Points, in no order, along strands that fork, close into loops and pass close to each other.
In the rows, zero is written as 128.
Two points are linked if the straight distance between their rows is under 94.5. Some points are linked to none.
pafu: [103  86 115 109  22 169 150  71  83 113 185 198 118 157 145 128  90 110
 107 127 142  92]
kud: [169 101  96  94  94 124 160  42 113 149 149 157  64 133 174 154 132 134
 104 134  95 119]
fep: [ 74  87 135 116  92 167 160  58  77 167 132 197 180 192 183 119 118 128
 143 102 108 114]
gazad: [ 71 104 126 119 104 162 153  65  87 175 104 180 210 182 147 122 142 137
 158 133 114 126]
Ritot: [133 147  98 158 112 103 114 121 124 126 107 131  82 100 109 113 141 152
  83 131 124 130]
gamuf: [ 81 110 144 169 122 149  97 175 121 130 110 132 162 151  72  97 135 130
 126 138 133 112]
tised: [172 123 116 162 128 104 111 146 198  81  99 101 110  81 142 132 107  98
 121 138 169 120]
lafu: [155 181  90  99 130  95 129  97  97 150 112 137  74 120 147 136 149 180
 102 109  93 149]
moto: [171  86 117 122  90 147 121 117 104 127 177 144 151 134  83 146  99 164
  99 144  90 168]
novi: [ 99 121 181 196 146  93 126 182 167  79 102 104 140 119 148  89 103  93
 142  72 146 105]
remol: [136 116 125 108 119 168 112 141 103 162 133 136 223 151  80 142 121 177
 134 168 128 165]
lav: [160  86 166 126 125 144 141 192 170  77 150  87 155 116 131 125  94 103
 148 133 128 133]
Saz: [ 99 145 145 168 161  69 106 129 141 129 131  99 112 120 120 120 145 163
 111  73 116 126]
benuk: [126 132 147 120 178 107 137 137 162 117 125  84 113 122 156 150 144  78
 176 107 121 125]
vab: [ 97 122 179 143 140 177 151 166  96 121 135 125 134 148 133 116  92  49
 161 134 128 135]
sope: [ 90 169  88 114 116 129 113 122 114 170  77 146 111 129  93 109 168 134
 125 174 145 107]
Paga: [175 106 113  84 150 157 148 118 127 121 167 116 115 127 144 181 131  61
 157 177 119 134]
Gepa: [134 106 113 180 111  99 127  99 120 118 133 151  88 112 121 112 132 155
  74 102  95 132]
luriz: [104 168 112 115 186 102 120  75 142 129 112 111  72 127 173 166 179  60
 171 123 148 101]
dape: [162  95 169 161 137 123 159 161 156  83 157 110 134 101 170 142  74  59
 132  96 118 156]
Kazal: [171 120 176  83 179 118 145 161 180 119 173  61 152 107 149 135 134 166
 137  91 131 137]
Mima: [169 158 110 166 133  89 101 162 164  99 111 103 104  73 129 112 114 163
  74 114 161 132]
Geru: [134 123 108  81 129 146 155  79 103 182 130 153 147 155 136 161 149 124
 155 170 101 129]
Vekup: [164 154  83  72 141 146 121 152 131 145 117 107 118 117  96 143 142 122
 144 199 147 137]
Kup: [159 113 119 124 127 147 141 112 134 104 152 121  95 115 151 171 125  52
 136 167 139 124]
Potos: [ 98 177 120 114 187  71 106  95 164 132  97  84  82 124 149 150 173  93
 172 120 144 119]
Tukug: [152 130 150 149 161  84 122 152 195 102 120  85 127  90 148 125 120 139
 126  82 148 121]
potar: [160 171 110 150 154  77 114 126 159 120 109 100  86  79 147 141 134 161
  95  93 136 142]
Zega: [148 101 127 204 123  79 130 108 143 104 138 136  98  91 143 129 117 135
  75  80 102 137]
kimas: [159 196  85 119 138  86 116 104 122 131 102 121  61  91 153 141 152 163
  96 107 114 145]
Gid: [184 124 117  94 158 128 136 139 145 134 150  93 116 103 127 166 131 142
 130 141 111 156]
Fitig: [106 127 162 156 126 160 144 156 113 104 126 122 110 131 144 120 101  37
 149 144 148 118]
fezud: [ 80 120 102 127 101 154 135  78  90 166  87 173 219 167 117 105 149 179
 142 144 128 145]
vofil: [ 67  99 135 164 109 157 112 127  94 145 114 177 178 169  87 104 139 127
 128 126 117 123]
dep: [103 210  97  76 149 100 114 112 100 191  90 133 137 146 119 133 172 174
 153 141 122 136]
tavav: [ 93  66 117 117  67 169 155  60  85 150 152 205 153 185 171 109 103 136
 116 106 114 113]
mera: [121 124 138 185 114 114 133 116 141 103 117 135  87 102 162 142 120  60
 108 121 139 108]
mude: [171 150  87 105 122 133 111 144 151 116 117  99  92  99 101 137 133 116
 122 189 156 136]
vuzu: [ 98 179 137 170 162  52  95 137 147 119 115  93  97 108 122 105 149 178
  99  72 145 120]
Ponuk: [146 137 173  81 186 125 130 161 151 145 178  71 157 131 126 139 138 187
 127  89 122 145]
vezen: [129  94 125 135  94 166 101 139 101 131 147 149 208 155  58 127 109 163
 115 156 128 159]
refos: [159 130 136  86 167 133 134 150 132 155 154  98 144 123 112 155 137 164
 137 131 106 151]
Luz: [102 128 139 131 139 144 111 163 127 156 110 117 155 149  87 124 143 132
 146 146 124 119]
teda: [103 112 135 183 110 123 118 148 132 110 119 128 105 119 114 114 131  92
 108 132 125 107]
Lemar: [ 84 124 160 106  73 187 164 105  47 132 170 188 109 132 157 141  93  79
 148 147 173 105]
pev: [107 164 118 156 138 127  88 174 108 130 117 134 134 127  82  88 139 194
  84 122 143 125]
rabu: [158 165  90  72 129 152 116 157 112 160 122 121 151 125  90 143 132 155
 139 196 141 148]
lut: [ 61 110 164 160 121 167 128 139  83 151 121 165 176 172 109 114 123  87
 147 118 110 127]
Gonap: [111 199  82  93 117 112 113 113  81 175  87 163 130 143 124 106 155 196
 117 124 113 135]
kebu: [183 133 160  98 147 124 140 177 209  65 118  82 148  87 137  94 120 160
 141 135 181 102]
mus: [ 97  98 136  98  44 177 160  81  64 121 186 199 113 145 166 143  89 100
 129 133 153  95]
fud: [133 154  98  86 132 102 145  62 105 182 113 146  92 145 149 140 157 160
 133 118  90 132]
rupez: [ 97 129  96 145 120 120 112  93  87 152 110 195 143 171 108  78 144 217
 104  89 109 145]
giz: [115 137 143 127 157 123 113 170 150 136 113  90 131 130 102 118 146 139
 144 131 131 114]
zom: [166 144 149 120 165  99 124 162 210  91 102  78 130  87 150 113 129 142
 147 110 171 110]
sidin: [ 75 129 169 125 112 188 162 119  57 151 145 172 137 152 147 131 104  62
 152 145 145 118]
tasav: [143 113 125  84 153 159 156 108 109 160 153 136 135 148 143 182 141  77
 166 168 103 129]
Seb: [111 113 127 157 137 115 115 106  99 144 134 164 134 153  99 106 139 193
 106  88  88 140]
nomev: [125 118 163 188 150  73 118 164 184  92 118  97 134 100 141 107 115 132
 116  66 145 113]
kof: [101 182 125 107 178  76 108 126 153 145 104  82  96 128 123 140 169 133
 158 119 134 124]
Sarog: [101 148 101 121 119 149 118 106  79 167  91 166 217 159 104 108 142 207
 130 141 129 162]
nemen: [132  84 161 146 117 159 124 182 130 100 156 113 160 139 105 128  94  95
 136 135 111 141]
silud: [117 144 128 150 149 116 134  98 139 122 114 124  74 112 168 155 151  62
 136 125 140 105]
ren: [170  83 112 124  65 145 138  84 109 117 183 152 117 136 105 152 100 125
  97 149  90 150]
Mar: [158 151 116  82 128 165 107 170 110 154 136 118 186 135  83 139 117 180
 123 176 137 157]
lifi: [116 144  94  73 126 129 156  55 103 200 111 159 133 163 153 144 159 145
 157 150 106 121]
biler: [126 201  89  92 150 113 111 138 115 166  87 118 100 122 112 128 168 154
 132 153 139 127]
befu: [157  94 147 174 142  92 137 132 153 110 154 110 117  98 145 149 113 123
 105  84  96 142]
vad: [109  61 106 115  44 158 147  60  95 131 168 202 121 175 158 110  94 137
  96 112 120 106]
Vuget: [107 117 190 160 143 123 137 201 170  70 106  95 151 124 137  85 106 102
 164  97 142 100]
pibu: [123  85 148 131 105 173 113 167 116 126 146 127 192 160  78 134 104 110
 144 159 120 143]
kipo: [ 94 123 156 174 126 135 125 169 137 105 104 115 119 133 126 108 123  65
 141 131 137 104]
Nefi: [148 102 112 119  80 143 141  95 114 128 156 148 104 129 118 156 121 104
 105 164 111 126]
popu: [159 136  90 117  88 133 118 115 135 118 136 120  89 106  96 142 125 111
 102 186 141 136]
Lelen: [134 128 179 127 161 118 152 179 188  60 100  96 145 112 164 104 111  83
 192 103 149 105]
ror: [110 119  81 121  92 111 136  61 108 155 112 174  70 148 148  89 142 172
  84 100 102 109]
sogum: [114 173 134 117 174  97 107 159 161 133 100  75 110 120 116 119 156 149
 146 119 150 114]
fofot: [160  87 153 172 130 111 145 139 151  96 157 118 122  99 163 155  93  83
 111  95 104 149]
Kepe: [ 81 116 182 142 122 189 150 143  69 138 145 156 155 160 125 120  91  60
 148 132 125 141]
lita: [173 119 106 142 126 131 122 124 177  84 125 109  96  93 156 156 112  54
 134 163 164 124]
fuvek: [ 98 138 139 161 152  95 110 123 111 142 133 133 122 142 102 113 147 188
 106  78  95 136]
zusik: [104 146  96 142 102 126 111 123 122 145  95 142  96 121  94 107 152 129
 104 161 138 110]
Kuze: [103 178  86 122 117 114 105 112  77 160  95 180 136 152 114  87 149 214
 103 105 113 137]
zir: [133 135 157 114 185 107 138 145 181  85 113  84 127 120 177 132 132  67
 194  98 143 117]
daki: [ 74 105 141 139  87 155 148  89  84 140 135 186 115 156 150 123 129  96
 117 121 117  93]
sapof: [188 106 159  79 179 126 152 164 186 105 162  70 144 100 152 146 132 134
 162 115 131 141]
Buved: [178 104 147 113 126 138 127 191 182  78 148  77 147 100 114 114 103 147
 126 147 150 128]
sibib: [193 118 122  78 171 131 136 160 179 107 146  72 123  95 139 152 133 128
 152 148 138 143]
Bir: [167 137 102 173 108  99 100 154 169  88 110 107  99  76 112 112 107 137
  82 138 165 128]
gatim: [139  90 117 145  88 151 103 130 104 118 159 152 162 142  61 123 104 162
  97 147 115 157]

A piece is all that can be reached along the links. How many separate loops has the piece of each point below (a circle has one, a figure eight two, a Y none), and how many tips (points with one link)?
zom | loops 1, tips 1
befu | loops 0, tips 2
sapof | loops 1, tips 0
teda | loops 1, tips 1
Paga | loops 1, tips 0

A tip is a point with one link. Name the tips that can be reached along the links from each point below, in the order of the rows.
Vuget | benuk
Lemar | Sarog
rupez | dape, vuzu

A fork is a point with three links, a tip a point with one. Leave the first point through the second and follow the links. Name the first fork or tip that comes.
novi / nomev | vezen
Gonap / Kuze | vuzu
Kepe / sidin | Sarog
gazad / fep | Kepe
Gepa / Zega | dape
Buved / kebu | benuk

Name the points in between on the shortest way along the links from the first point to the second, in order.
tised / lifi | lita > Kup > Paga > tasav > Geru
luriz / gamuf | Potos > kof > sogum > giz > Luz
Ritot / dep | zusik > sope > biler
Tukug / remol | zom > kebu > Buved > lav > nemen > pibu > vezen
Kup / potar | lita > tised > Bir > Mima
mera / mus | teda > kipo > Fitig > vab > Kepe > sidin > Lemar
